Points on a hilly landscape, in no order, each with its height.
From any point a ball takes the steepest step (drop divided by distance) to one of its 4 nearest points. It stops when none of these is lower. Distance is the straight distance between rows; heights are no part of it.
lepab (h 2.83): [ 74 135 138 123 139 170 147 104 157 150 149 132 101 141 168 134 142  96
 133 121 130 109 113  76  78 144 155]
terat (h 5.12): [155 160 129 176  66 100 166 172 128 102 132 123 173 113  91 137 111 117
  86 112 138 138 117 164 136 102 126]
dake (h 2.24): [120 128 122 101 142 135 124 113 121 137 151 134 110 121 140 129 145 130
 120 118 132 117 111 116 110 114 134]
Lefi (h 1.34): [145  50 165 120 185 123  59 129  68 100 166 155 151  89 117 155 127 189
 133 177 112 121  84 158  98 131 127]
Lor (h 2.94): [165 127 109 137 155 127 124 127  93 100 110 121 127 123 118 132 138 139
 117 174 115 171 141 155 141 124 127]
mideb (h 3.99): [116 145 124 115 129 115 154 130 177 108 120 105 135 166  84  96 102  81
 141  91  81 137 145 100 192 183 140]
vado (h 3.28): [ 78  86 108  84 127 156 119 142 195 189 180 116 111  91 142 165  95 115
 135  87 109  71  71  61  39 172 167]
vemep (h 2.58): [ 53 149 147 151 125 212 165  90 180 145 153 127  86 163 152 144 135  91
 147  98  97 113 122  68 117 163 165]
gakof (h 2.09): [110 141 140 157 135 165 171 120  92 151 182 131 120 122 167 145 176 124
 102 131 171 142 135 146 114 125 156]
saz (h 1.35): [137  93 137 122 153 155 115 123  76 118 185 140 124 111 174 152 160 139
 107 159 147 131 111 157  87 123 150]
faf (h 3.36): [134 120 116 154 156 138 184 117 127 117 166 102 124 144 139 119 182  89
 121 152  94 160 127 131 137 157 169]
Luz (h 3.50): [149 173 123 147  89  77 116 191 151 154 126 143 130 103 111 152 116 159
 123 106 174 111  87 154  74  64 108]
Pumal (h 2.91): [159 135 115 163 121 124 176 122 106 126 159 107 143 124 140 111 179 105
 101 148 114 169 141 171 132 125 172]
Zolo (h 3.92): [140  71 129 105 168 125 164 126 202 145 158  97 107 130 128 119 122  85
 124 118  77 130 106 124 101 172 152]
gido (h 1.40): [176  80 141 165 131 113 166 156 151 162 214 115 123  92 138 124 149  94
  96 149 123 156  73 169  64 154 179]
gelu (h 3.51): [120 108 134 123 136 148 169 119 183 125 165 106 117 144 144 119 143  76
 128 116  88 131 123 103 129 169 157]
fak (h 1.42): [155 123 115 120 122  99  85 169 135 139 110 135 111  86 125 154 104 135
 118 128 149 103  79 140  76 102 109]
sek (h 2.64): [109 100 128  55 161 129 108 108 144 118  98 138  83 143 142 130 126 133
 150 145 117 127 126 108 148 146  86]
fab (h 2.42): [139 126 107 139 150 136 142 110 122 112 127 118 130 148 144 132 163 123
 124 153 108 160 152 142 154 142 149]
dof (h 3.02): [ 78 115 155 141 174 206 162  73  92 141 134 148 107 158 196 139 161 128
 143 123 138 123 173 138 172 132 146]
lafa (h 2.59): [167 128 115 167 133 116 103 129  92  97  88 118 137 119 116 140 112 171
 130 194 141 166 146 174 118  98 113]
mopo (h 0.72): [ 92 138 127 101 156 156 142  73  99 140 109 146 114 145 170 118 158 135
 144 136 149 101 158 106 155 129 126]
Tepa (h 4.62): [ 95 151 125 121 155 152 144  84  78 122  91 143 133 166 149 100 144 134
 142 125 127 144 215 126 205 129 140]
pofin (h 1.44): [147  69 144  78 165 126  97 141 120 124 161 136 113  99 131 138 136 129
 131 148 119 119  90 125  67 154 128]
mumo (h 3.12): [189 151 139 214  88  82 142 169 125 106 123 111 170  96 115 162  93 157
 113 151 144 168 108 176 109  79 128]
Kek (h 2.25): [ 63 113 153 146 166 208 146  67 117 128 143 135  85 167 180 150 162 114
 150 121 141 115 154 109 136 148 152]
Forop (h 5.05): [161 178 133 163  64  82 154 195 179 147 154 132 152  97  84 158  91 133
 123  85 150 109  72 161  91  81 121]
buzat (h 2.07): [140 157 122 118 128 110 126 134 124 119 121 125 129 125 120 126 124 129
 112 136 121 148 127 133 117 113 120]
fug (h 1.58): [134 123 118  88 137 109  94 157 158 137 113 128  99 109 108 139 108 127
 153 143 131 100  99 109 102 127  89]
Kig (h 3.46): [160 166 125 191  80  79  92 166 114 121  93 130 140  94 127 163 102 178
 136 140 162 135 107 148  88  63  99]
nibi (h 3.89): [ 70 188 151 171 115 199 194  99 140 127 162 130 132 161 140 123 161  90
 132  91 128 114 140  79 154 139 166]
Kan (h 3.90): [115 158 134 137 117 163 164  94  88 118 133 131 143 146 152 105 166 119
 111 128 125 147 168 113 169 127 148]
bip (h 1.65): [157 154 127 150  81 101 160 162 119 154 174 141 137  89 120 135 150 136
  91 116 167 147  97 162  85  87 149]
bor (h 1.48): [118  86 127  75 174 121 114  96 157 108 111 108  88 153 113 139 122 120
 153 140 105 144 139 132 161 178 102]
vem (h 1.98): [190 134 142 207  77  74 160 191 156 135 151 115 169  99  97 148  99 143
 114 119 133 134 102 178  81 105 130]
depit (h 4.22): [159 125 123 117 147 111 164 144 204 137 124 112 110 140  94 117 100  94
 146 115  89 129 115 118 121 170 128]
mus (h 2.61): [119 154 114 118 138 132 119  88  67 152  86 163 116 117 164 118 138 167
 105 138 182 119 157 140 145  76  95]
fep (h 2.23): [101 108 131 141 146 173 160 121 156 146 187 104 100 121 161 149 142  85
 113 115 106 114  95  94  70 161 166]
dat (h 3.44): [116 111 111 133 174 151 130  96  91 134  95 106 129 175 139 104 144 162
 140 154 109 200 197 155 215 147 129]
Sabo (h 0.50): [ 64 123 145 141 163 209 175  84 148 128 151 124  84 172 170 136 167  88
 145 104 110 129 145  93 141 161 155]
gages (h 2.18): [ 97  74 125 132 182 164 158  92 112 119 152 111 111 181 171 134 159 119
 138 151  98 159 194 149 186 164 149]
Tobe (h 4.75): [127 148 102 131 130 124 138 107  98 117  73 117 141 155 108 107 131 144
 125 140 112 177 173 136 195 133 109]
difib (h 3.33): [ 74 172 150 123 113 183 159  92 160 124 133 140 101 173 125 114 146  95
 156  85 115 108 158  46 171 152 138]
lanu (h 4.52): [154 146 120 154 116 110 143 144 122 107 113 106 159 140  98 100 126 121
 119 144 101 164 140 133 176 111 130]
laka (h 2.45): [ 96 147 143 145 136 184 166 105 109 154 157 145 102 132 183 152 160 124
 134 117 157 111 125 119 112 133 155]
zete (h 3.75): [141 186 122 101  98  88 108 140 186 155  83 151 113 133  98 102  88 135
 165  95 108  86 107  78 141  92  83]
guvog (h 3.83): [ 85  32 156  60 180 120  75 128 144 148 150 134 129  95  97 147 122 171
 130 116 110  75  86  86  82 165 127]
rofe (h 3.87): [109 157 122 106 114  97 102 106 126 129  49 155 125 149 113 113 104 163
 166 144 145 112 150  93 170  79  72]
Vev (h 4.17): [ 78 159 136 200 125 211 192 102  84 137 166 126 135 168 184 116 183 116
 110 104 146 124 171 146 162 131 190]
pulok (h 1.03): [153 126 107 107 125 110 121 159 168 166 142 121 103  91 139 132 128 116
 103 112 140 104  84 126  64 131 131]
bube (h 3.38): [157 155 111 158 130 122 136 126  91 118 104 117 151 131 117 120 125 150
 105 155 130 179 165 158 164  98 137]
kediv (h 2.88): [155 130 116 131 139 107  89 134  97 120 106 129 121 114 126 161 120 132
 115 183 143 147 130 161 108 106  95]
leba (h 5.48): [128 144 111 140 152 150 126  88  62 141  82 139 135 159 143 105 124 162
 136 143 145 162 179 148 192 100 105]
Bif (h 1.92): [121  47 147  82 146  77  53 167 163 119 100 123 116  94  74 146 109 183
 158 138 130  62  92  96  85 136  76]
voban (h 2.62): [186 125 113 123 122 102 126 190 211 188 148 105 123 101 107 116  72 115
 152  96 117  89  91 126  61 138 108]
kati (h 2.21): [191  98 131 157 123  99  74 152 112  89  86 120 130  96 121 168  95 158
 137 181 120 164 133 166  95 111  94]
Kovo (h 3.56): [111 177 129 128 115 135 141 112 154 102 102 116 154 154  93  82 127 113
 142  96  92 151 168 106 221 150 135]
nur (h 7.16): [100 192 111 157  54 135 128 129  53 109  99 134 190 149 116  86 107 118
 104 102 158 148 180 158 199 102 143]
lub (h 1.94): [ 77  62 149  85 165 154  96 123 102 133 157 140 125 108 156 135 160 148
 127 116 145  73 104  95  68 139 130]
kegug (h 2.85): [138 137 108  95 114  77  84 162 186 161  87 143 108 107 104 130  88 134
 178 107 131  69  86  86  82 101  90]
Mezun (h 0.78): [183 149 119 182 101  81 136 185 131 139 158 119 134  84 118 141 121 136
 107 146 160 154  86 189  83  91 120]
Rimo (h 2.30): [124  46 123  92 166 145  96 139 160 139 175 106 124  85 126 151 102 133
 114 103  99  99  81 105  64 170 139]
fedav (h 2.33): [133 175 132 107 111 111 126 130 173 111  90 124 132 152  87 102  93 109
 148 108  96 138 123  98 190 130 108]
Roto (h 2.57): [ 95 149 126 122 142 173 168  88 155 129 137 129 106 158 135 130 154 100
 132 117  96 134 141  79 155 162 147]
saf (h 3.94): [114 142 135 117 115 124 133 124 161  96  95  99 130 180  80  93 118 105
 135 109  71 151 174 109 235 189 124]
funi (h 1.84): [142 147 118 125 108  98  99 147  93 146 128 161 119 100 135 153 131 160
 110 152 182 120 103 176  77  91 109]
nenef (h 2.69): [162 171 119 150 100  70  99 190 167 132 106 119 136 103 106 149  79 156
 153 122 144  79  85 133  85  75  80]
bamu (h 1.96): [117  76 121 103 146 134 104 149 146 170 205 115 122  62 136 161 129 117
 109 107 141 105  66 125  46 157 160]
zipif (h 2.92): [146 172 135 124  80 117 136 135 161  91  94 124 166 148  71  71  97  86
 136 103  90 124 154 110 197 141 120]
Setu (h 1.85): [116  80 156 118 155 142  95 118  74 144 186 166 121  89 176 154 164 167
 110 133 164 101  94 146  59 119 147]
kad (h 4.36): [132 180 121 150  63 114 143 159 119  92 124 128 178 144  82  80 108  67
 114  93 121 129 141 121 187 141 140]
Labu (h 3.32): [ 91 146 126 117 150 157 164 104 158 102 118 124 115 178 136 118 141  98
 140 109  90 156 162  94 194 169 151]
dapu (h 1.90): [105  97 145 104 162 161 126 107 110 134 164 140 104 140 166 146 147 125
 122 142 122 123 132 120  90 136 138]
nir (h 0.99): [123 171 125 116 126 131 119 112 128 133 104 146 121 134 134 113 140 143
 125 131 136 129 143 104 149 114 121]
gigu (h 5.90): [155 165 125 193  80 107 121 143  94  79  88 103 178 129 102 133  93 150
 120 120 132 172 147 147 145  94 109]
Gutem (h 5.64): [162 134 125 211 125 119  99 126  67 105  83  99 155 132 117 136 101 188
 132 159 135 205 164 151 140  75 117]
namu (h 5.77): [135 168 116 154 101 135 149 122  91 111  96 121 177 142  90 102 133 123
 103 111 136 166 155 128 184 106 136]
gide (h 0.29): [150 123 121 126 114 107 127 174 122 163 182 128 113  94 131 149 138 126
  90 125 161 132  86 163  67 109 133]
tuz (h 1.69): [126  91 133  88 134 127  85 152 123 149 175 131 123  80 148 144 135 137
 101 123 152  94  82 127  58 131 147]
susak (h 5.35): [130 150 113 158  82 117 130 149 127  79  74  99 189 153  74  82 103 106
 131 132  89 171 155 130 213 136 121]
Suped (h 4.11): [136 157 123 102 144 116 118  89 104 118  73 127 120 155 107 115 109 154
 154 151 138 158 177 112 180 124  85]
refa (h 7.48): [131 153 102 191  78 127 121 142  53 100  79  98 201 139  91  72 106 133
 106 135 144 192 179 161 200  97 136]
sof (h 1.14): [141 187 121 125  95 105 133 137 123 132 124 138 135 112 106 122 127 137
 109 112 163 107 114 127 132  81 123]
dar (h 1.26): [171  61 145 122 164 128 103 165 136 137 178 121 125  79 117 149 120 132
 112 154 100 122  81 145  74 153 142]
ner (h 3.57): [108 176 118  95 116 113 133  91 136 115  74 157 125 172  97 105 115 131
 170 111 124 124 154  71 193 119  88]
rulos (h 0.53): [140 201 134 150  61 103 149 150 115 144 145 143 162 106 104 138 137 146
  98 111 170 132 104 147 120  66 131]
Dafo (h 2.29): [112  90 107  71 133 138  95 163 151 183 173 121 127  78 129 152 121 126
 121  90 142  76  62  93  43 151 145]
liv (h 1.43): [111  66 140  88 157 125  68 150  85 141 156 155 132  96 132 147 137 173
 115 132 147  83  89 130  65 144 124]
begev (h 1.06): [159  69 140 136 158 124 126 139 112 133 207 137 126  91 147 145 152 110
  99 158 115 144  83 173  74 152 162]
Mepan (h 4.55): [109 202 129 113  77 149 143 119 157  99 125 130 151 166  99  79 118  69
 139  75  96 105 146  78 208 158 142]
Misa (h 2.28): [ 85 135 127  74 141 137 120  72 113 142  83 174 106 168 159 107 132 144
 155 130 152 113 170 100 188 119  93]
lur (h 1.11): [132  49 157  96 176 157  96 109  77  99 172 156 119 103 156 150 133 158
 115 174 113 132 119 167 101 144 130]
zabul (h 1.09): [151  59 147 116 166 128  71 145  70 123 176 152 142  77 116 150 128 174
 112 159 141 115  85 168  50 134 135]
Leli (h 1.55): [111 110 128  97 127 104 100 139  92 152 124 163 117 105 149 133 142 156
 128 129 182  90 114 130  81  97 101]
pum (h 3.65): [110 150 130 153 140 177 151  74  79 140  99 159 138 151 185 113 151 139
 123 124 158 127 192 134 187 112 135]
zimuf (h 4.13): [134 198 124 103 103 112 135 120 194 148 128 126 119 138 111  91 100  96
 145  84  96  88 101  63 145 124 129]
zulut (h 3.14): [ 62 105 137  79 144 139 135  59 146 132 106 155  88 172 155 131 121 133
 165 128 141 110 178 113 184 157 101]
rufi (h 3.00): [177 134 134 161 121 107 133 160 172  98  93  86 146 134  73 106  88 125
 136 143  74 146 134 139 169 137 102]
Bida (h 4.01): [ 53  74 135  94 176 167 118  62 144 116 133 104  71 193 153 151 139 118
 158 116  98 148 192 141 177 202 127]
tatu (h 2.05): [ 82 126 115  72 140 122 117  98 125 156  98 158  96 134 153 118 136 125
 146 123 145 105 138  86 120 122 102]
vusak (h 1.60): [130  94 128  98 157 146 104 102  91 110 127 144 110 135 146 141 134 149
 139 167 124 147 149 150 143 132 116]
Dubi (h 4.02): [ 97 106 131 189 146 165 203 109  99 124 187 102 141 156 175 114 199  88
 135 146  99 148 149 146 148 148 199]
gizom (h 4.28): [ 79  20 154  71 179  85  90 133 122 148 145 157 134 100  99 139 149 200
 129  99 136  56  90  51  73 138 130]
Vez (h 5.50): [128 173 125 128  96 131 160 133 129 115 135 119 176 148 108 103 142  98
  91 102 122 132 130 129 160 120 140]
rik (h 3.71): [100 115 123 179 155 177 176 106  89 129 171 119 134 162 182 118 180 103
 118 131 113 155 170 149 166 142 180]
lote (h 1.33): [151 121 109 141 149 150 123  92  54 137 134 135 128 120 147 133 147 146
 126 164 134 168 148 179 123 103 143]
nezi (h 1.12): [141 102 117 122 161 139 112 118  90 136 156 136 121 109 153 148 145 133
 115 157 129 135 129 156 116 134 128]
leda (h 1.49): [145 145 118 193 111 114 120 135  94  92  88 111 185 142  82 102 106 134
 110 152 112 186 158 149 183 113 123]
pibuz (h 3.20): [ 86  80 132  73 166 151 121  72 112 124 106 133  92 172 144 140 139 148
 156 146 124 151 195 147 202 184 102]
godo (h 2.60): [172 142 126 143 125  97  97 150 150 105  79 112 118 110 110 148 103 150
 129 156 116 146 117 157 119 103  94]
vadoz (h 4.15): [ 86 127 136 152 138 160 175 110 156 112 148 100 146 177 128 113 183  73
 129  97  98 153 140 105 176 186 189]
Feb (h 0.32): [ 98  73 129 108 188 192 126  59  93 113 141 128 118 163 190 148 143 141
 146 150 122 134 200 173 180 156 134]
Vad (h 4.60): [108 156 127 139 105 128 170 123 134  97 120 105 173 154 116  70 150  78
 129 111  89 132 152 116 191 176 172]
Lof (h 1.72): [119 120 138 146 138 167 134 107  73 149 166 158 113 127 187 138 165 139
 118 136 164 123 150 162  99 118 143]
Napom (h 4.63): [183 141 122 202  78  89 169 177 159 117 111  99 192 129  82 103  90 111
 117 118  99 123 125 151 130 134 121]
muv (h 3.95): [ 65  44 158  51 168 155 118  62 127 112 129 126  87 176 141 153 132 142
 147 118 114 123 148 131 163 183 108]
memu (h 3.10): [159 118 124 112 165 115 148 126 138 119 124 111 120 141 131 130 118 107
 128 158  90 159 133 133 131 158 130]
vun (h 4.09): [124 148 114  95 129 124 141 125 204 157 157 110 106 131 129 111 118  93
 142  82 113  94  97  65  90 144 144]
dogos (h 2.98): [175  90 136 125 116  84  56 164 187  90  72 108 129 110 102 176  74 159
 173 154 118 105 141 119  97 118  66]
durol (h 0.25): [170 159 138 140 104  88 114 147 183  99  68 100 128 152  80 118  80 132
 170 132  83 129 143  97 180 128  96]
poma (h 2.82): [151 138 125 131 144 119 156 136 153 120 148 110 130 118 120 118 147 108
 121 134 106 141 110 136 135 150 146]
bot (h 3.09): [115 137 126 146 152 149 160 104 108 114 144 125 129 147 149 120 164  97
 123 137 105 154 160 139 155 148 151]
Vokad (h 3.66): [ 92 133 146 156 144 200 165  78  61 157 125 157 125 162 217 134 178 135
 127 129 164 114 175 139 168 113 150]
rulo (h 2.74): [102 138 121  77 158 119 118  73 150 121  91 120  92 169 105 119 132 132
 164 128 108 154 171 114 204 172  93]
guz (h 1.99): [126 104 128 114 147 137  89  92  57 136 124 172 125 104 155 145 126 167
 115 168 170 125 125 163  94  95  90]
dadu (h 2.63): [149  56 122  62 162 122  88 159 182 129 144 120 111 108 113 143 100 123
 126 112  96 106  90 122  91 163 116]
gulok (h 3.55): [ 79 159 120 102 151 148 150  65 132 116 110 148 124 175 143 113 145 131
 148 116 124 147 181  91 200 152 126]
lagid (h 1.01): [191 116 129 168 122  93 166 167 135 160 177 113 124  77 115 125 133 120
 107 145 132 142  83 191  77 131 159]
Sav (h 2.47): [147 126 135 161 123 137 171 127 112 136 198 129 129 116 147 144 174 112
  83 130 127 153 104 150 101 129 172]
Desat (h 2.77): [166 171 124 135 124  99 150 155 166 131 107 119 144 128  96 115 117 114
 115 102 106 111  99 115 126 110 103]
Fime (h 0.52): [110 116 118 104 161 138 143  88 127 109 111 109 106 152 135 117 151 132
 142 153 113 170 174 135 178 152 135]
Sures (h 1.59): [109 107 128 109 136 150 110 120  82 135 160 149 119 115 175 138 151 149
 109 133 159 117 105 130  78 129 132]
mub (h 4.07): [ 86 193 141 123 100 167 163 103 118 115 126 145 135 169 141 100 154  99
 127  84 132 106 157  87 176 129 144]
dagib (h 2.19): [136 162 118 118 129 131 132 127 153 138 127 119 101 122 123 121 129 106
 112 123 117 123 113  93 123 127 121]
raf (h 1.66): [ 91  65 151  74 170 154  93 103  74 128 130 165 127 106 145 136 146 167
 129 143 140  93 116 140 108 122 131]
motef (h 2.53): [151 150 121 162 126 107 135 138  99 125 121 131 132 114 120 130 155 130
 103 149 129 146 134 163 135 119 137]
miz (h 1.77): [180 132 123 169 114  90 158 175 158 152 138 110 144 104 100 113 133 114
  97 129 104 138  99 161 109 136 146]
fulo (h 1.67): [ 96  78 113  62 142 110  85 153 160 183 130 128 114  86 132 142 108 136
 133  97 133  61  70  64  57 157 133]
kug (h 2.70): [ 46 130 148 113 141 183 150  68 157 145 131 142  97 177 157 127 143 107
 173 112 123 106 151  73 136 155 133]
zokot (h 2.97): [109 137 133 139 132 156 159 113 148 137 155 116 118 142 148 134 170  98
 112 112 128 127 122 103 129 141 166]
fegug (h 4.05): [112 210 131 127  72 127 136 118 123 103 105 153 162 158  88  78 107  96
 122  91 129 114 144  97 177 111 133]
sugup (h 3.22): [140 161 140 151  99 136 179 136  91 129 169 134 149 126 129 116 180 114
  75 121 159 150 128 147 148 130 183]
peveb (h 2.67): [176 147 141 188  58  72 144 187 144 132 130 126 156 104  97 154 106 153
 110 109 170 149  97 175  92  68 119]
Keb (h 6.74): [120 162 103 149 118 142 116 105  66 120  46 125 164 166 111  93  98 167
 140 129 135 169 208 132 219  98 120]
pafog (h 0.79): [126 103 119  74 127 101  79 138 135 126  85 150 106 131 114 142 111 152
 160 147 138  89 107 107 105 110  72]
damu (h 3.17): [180 145 136 220  96  99 102 153 109 102  93 100 150 102 136 167  89 169
 129 160 149 160 129 147 103  68  96]
kifed (h 4.53): [102 186 135 140 115 170 180 107 101 134 151 147 139 147 156 114 172 121
 123  91 159 114 144 119 149 117 163]
vefa (h 2.41): [ 86 106 131  77 133 130 103 125 128 155 140 144 105 116 148 123 130 126
 139 116 146  88 103  88  77 128 121]
mek (h 2.20): [147 101 128 130 112  96  70 157  87 114 103 154 131  76 126 163 107 177
 125 165 170 108 105 152  60  78  92]
zuz (h 3.78): [138 123 126 118 101  65  58 166 181 116  41 131 118 130 104 145  77 158
 188 148 137  87 125  91 103  91  63]
Teg (h 3.48): [ 74 141 130  97 132 154 128 106 187 153 139 141  78 149 149 121 119  99
 153 103 123 107 113  48 117 153 133]
tilob (h 5.73): [129 141 105 169 103 117 158 138 108 103 101  99 182 148  90  81 145  91
 112 137 105 169 156 141 190 145 160]
diz (h 2.89): [111  68 120  71 156 150 112 132 186 148 160 111  97 106 145 135 101 107
 131 107  85  92  83  86  74 177 131]
Rora (h 3.39): [ 33  40 162  62 156 138 102  87 136 138 123 170 105 156 154 149 134 147
 151 121 133  68 131  72 104 158 111]
kigak (h 7.12): [111 148  99 178  79 136 146 132  64 106 113 106 208 150  98  67 127  91
 102 133 129 175 173 160 200 139 158]
rulag (h 3.62): [143 198 135 133  89  77 114 136 154 108  79 138 134 129  97 119 105 125
 144 117 116 101 111 107 144  86  89]
bof (h 2.75): [138 138  97  96 121 112 107 164 181 196 175 115 105  77 133 143 106 111
 145  95 132  75  67  93  55 138 155]
doli (h 3.03): [141 141 125  74 128 112 108 129 173 110  88 123  93 147 103 125 103 131
 161 131  98 121 118  95 157 129  73]
bok (h 3.27): [141 170 128 128  84  99 159 170 162 158 159 134 134 100 108 131 127 128
 106 101 155 108  94 122 102  93 140]
pive (h 0.83): [174 103 129 146 146 117  96 166 100 145 186 146 123  67 140 168 140 144
 106 166 142 139  74 189  67 131 145]
sopot (h 2.93): [106 187 122 107 113 124 138  95 103 116  86 158 148 153 113  95 127 132
 140 100 138 119 161  97 195 117 101]
sanut (h 1.93): [124 121 127 119 151 159 127  75  51 144 116 167 116 135 188 129 149 160
 118 154 158 140 168 153 148 112 127]
met (h 2.44): [ 55  87 141  94 152 172 120  68 128 150 123 176 102 164 175 139 131 128
 162 118 157  96 152  89 144 135 123]
nediz (h 2.34): [128 105 142 128 126 150 143 162 112 162 224 142 102  91 163 175 163 125
  89 121 173 140  80 168  52 128 168]
vav (h 2.04): [125 138 112 134 113 104  99 137  83 147 106 169 122 107 138 127 128 166
 114 151 191 101 124 148 111  60 108]
Bivug (h 0.80): [168  93 124 145 163 121 130 124 101 114 161 128 113 121 136 130 152 121
 110 188 114 164 134 170 116 132 141]
kaz (h 0.71): [197  98 132 183 121  82 134 179 119 144 154 121 139  76 116 148 118 139
 106 170 123 149  91 206  77 118 144]
Tezo (h 1.95): [115 105 130 118 132 154 129 138 113 152 186 126  98 107 173 164 147 113
 102 121 151 119  80 118  55 130 159]
Rus (h 3.72): [122 162 121 135  78 113 140 145 139  85 101 117 184 155  89  60 108  74
 139 108  92 147 160 117 208 171 149]
rap (h 2.01): [150 101 129  91 134  90  84 157 183 113  86 125  95 112  99 147  85 148
 168 137 113 109 116 120 101 143  69]
maba (h 2.55): [154 132 127 161 131 117 183 137 144 142 164 104 142 111 126 111 161  89
  84 126 110 141  94 143 119 152 168]
pov (h 3.08): [142  98 128  79 147 112  88 124 147  92  79 109  80 129  95 136 104 154
 152 160 123 140 155 129 146 145  80]
Rofib (h 4.88): [ 99 188 131 141  68 156 155 125 103 107 142 131 180 155 103  84 128  76
 112  91 135 125 151 115 180 132 163]
bam (h 2.90): [180 125 106 146 144 100 125 148 132 110 120 119 128 101 113 127 113 124
 133 171 120 155 122 159 111 119 112]
lugov (h 1.13): [168 174 120 140  99  91 125 178 189 150 109 115 125 109  90 119  81 140
 142  93 131  92  94 122  98 105 110]
sakam (h 1.39): [143  50 148  73 176 116  74 124 131 108 102 141 108 113 102 145 102 175
 142 161 115 123 117 142 111 156  81]
takim (h 2.06): [118 143 128 133 113 158 139 118  92 155 161 157 106 114 168 151 172 144
 104 135 185 126 119 145  94  99 142]
dinu (h 0.48): [142 205 134 149  40 102 142 154 120 116 121 134 172 133  86  99 110  98
 111  75 146 115 122 129 168  99 132]
gutek (h 3.18): [123  96 110 148 175 174 149  94  61 132 151 128 128 153 175 109 159 137
 128 164 124 158 193 181 182 131 166]
Vul (h 1.97): [177  79 138 114 149 114  67 159 132 104 113 125 119  89 112 158 114 170
 134 165 119 126 101 152  88 131  95]
Loti (h 1.02): [115  81 112  87 145  90  71 157 115 135  94 156 124  89 112 139 122 162
 133 136 150  74  79 123  63  97  96]
mife (h 7.80): [146 151 128 211  33  98 149 153 111  85 115 106 207 123  76 100 102 104
 110 132 133 160 120 183 175 120 161]
tusu (h 2.76): [193 142 117 147  99  75 110 183 212 145 108 114 130 112 100 131  69 134
 182 103 115  76 107 106  82  98  77]
rol (h 2.43): [ 71  63 150  70 166 151  96  90 118 114 129 147 107 144 157 145 140 136
 140 117 140  91 127 107 124 148 107]
togev (h 4.80): [100 170 125 165 122 177 159 108  79 115 139 126 178 144 153 104 173 112
  92 121 134 141 171 144 186 126 174]
daki (h 2.22): [130  61 140 104 175 162 129 115 117 119 181 113  99 127 151 148 143 106
 122 153 100 156 128 152 108 167 150]
seza (h 4.87): [114 188 120 148 116 141 139  97  55 144  87 146 166 138 141  94 130 155
 119 125 185 150 184 134 183  81 132]
Bafev (h 4.25): [148 143 131 120 121 127 167 119 182 106 116 102 143 151  92  95 132  76
 120 103  93 140 126 105 173 155 141]
leto (h 2.78): [205 134 126 216 102  73 124 192 174 104 117 104 153 105 119 149  80 147
 145 139 136 130 121 142  87  88 103]
vifi (h 3.47): [157 123 140 156 106  84  67 148 156  96  64 108 128 101 125 164  74 165
 164 157 133 116 133 140  92  88  68]
movav (h 3.31): [174 156 140 164  86  93 160 179 189 123 119 108 152 124  78 124  84 116
 128 100 102 110  95 150 110 114 118]
fol (h 4.54): [161 136 125 160 140 109 106 124  90  93  58 104 139 145 114 128 102 170
 142 165 125 186 169 138 165  94 107]
zof (h 5.76): [ 99 160 109 168  38 123 141 150 100  93  94 104 193 146 101  58 110  67
 115 109 134 143 150 151 189 143 154]
Faz (h 1.91): [121 131 147 132  99 130 150 175 146 191 193 136 106  94 144 160 147 110
 102 103 172 119  82 128  52 114 162]
tora (h 3.25): [124 203 115 143  98 103 128 131  91 127  82 139 146 139 107 113 112 154
 111 118 170 133 148 132 156  65 103]
pofof (h 2.10): [115 111 119  93 177 166 140  77  77 114 107 134 112 158 154 137 150 146
 149 145 131 166 188 153 192 148 127]
firu (h 1.70): [134  91 129 107 151 146 131 136 153 136 173 126 113 119 149 148 140 109
 111 127 117 126  88 141  76 153 158]
dak (h 1.75): [128 115 108 106 127 142 127 156 162 179 190 110  92 105 152 152 135 104
 115  96 135 110  72 107  47 137 172]
zag (h 4.23): [126 188 136 156  65 139 160 129  97 133 153 143 158 132 139 123 162 118
  94 100 170 136 154 131 144  98 145]
bel (h 3.26): [102  58 139  54 164 146  81 111 161 132 139 127  99 119 136 143 131 129
 137 116 107 100 107  94  91 166 105]
Zak (h 4.61): [157 179 123 158 104 104 109 118 114  88  55 124 150 129 100 130  96 147
 136 138 125 145 147 118 151  71  94]
lus (h 2.86): [ 85 115 133  79 164 141 123  98 186 121 129 130  85 154 145 123 141 112
 140 130 113 130 135 101 123 153 108]
gisu (h 3.23): [148 158 121 131 103  66  92 155 133 131  72 140 119 103 129 156  97 159
 150 143 157 101 115 125  95  65  71]
Dalo (h 2.99): [201 107 126 148 135  89 115 189 209 123 103 111 114 102 105 140  53 126
 177 130  95  99 114 136  76 132  76]
Leber (h 2.80): [123 163 134 123 105 122 153 134 140 160 178 132 111 120 144 137 148 121
 112 103 140 115  94 101  98 121 138]
momap (h 2.81): [ 89 104 136 127 176 169 150  74 169 129 143 110  90 172 150 137 151  86
 148 127  92 150 140 112 152 183 142]
Piti (h 3.01): [184 134 127 140 126 101 101 152 189 111  80  93 118 131  96 157  82 131
 145 137 112 123 125 128 116 118  90]
saviv (h 1.50): [165  88 115 124 148 127 133 166 165 157 178 105 112  86 131 118 119 107
  94 124 106 127  86 139  56 161 153]

Where does a ball stop that starts at each point below?
Vev: Fime
sugup: Bivug
takim: Bivug
Vad: durol
zof: durol
Pumal: Bivug
dake: Bivug
firu: gide
bamu: gide
diz: gide
lub: gide
togev: Fime
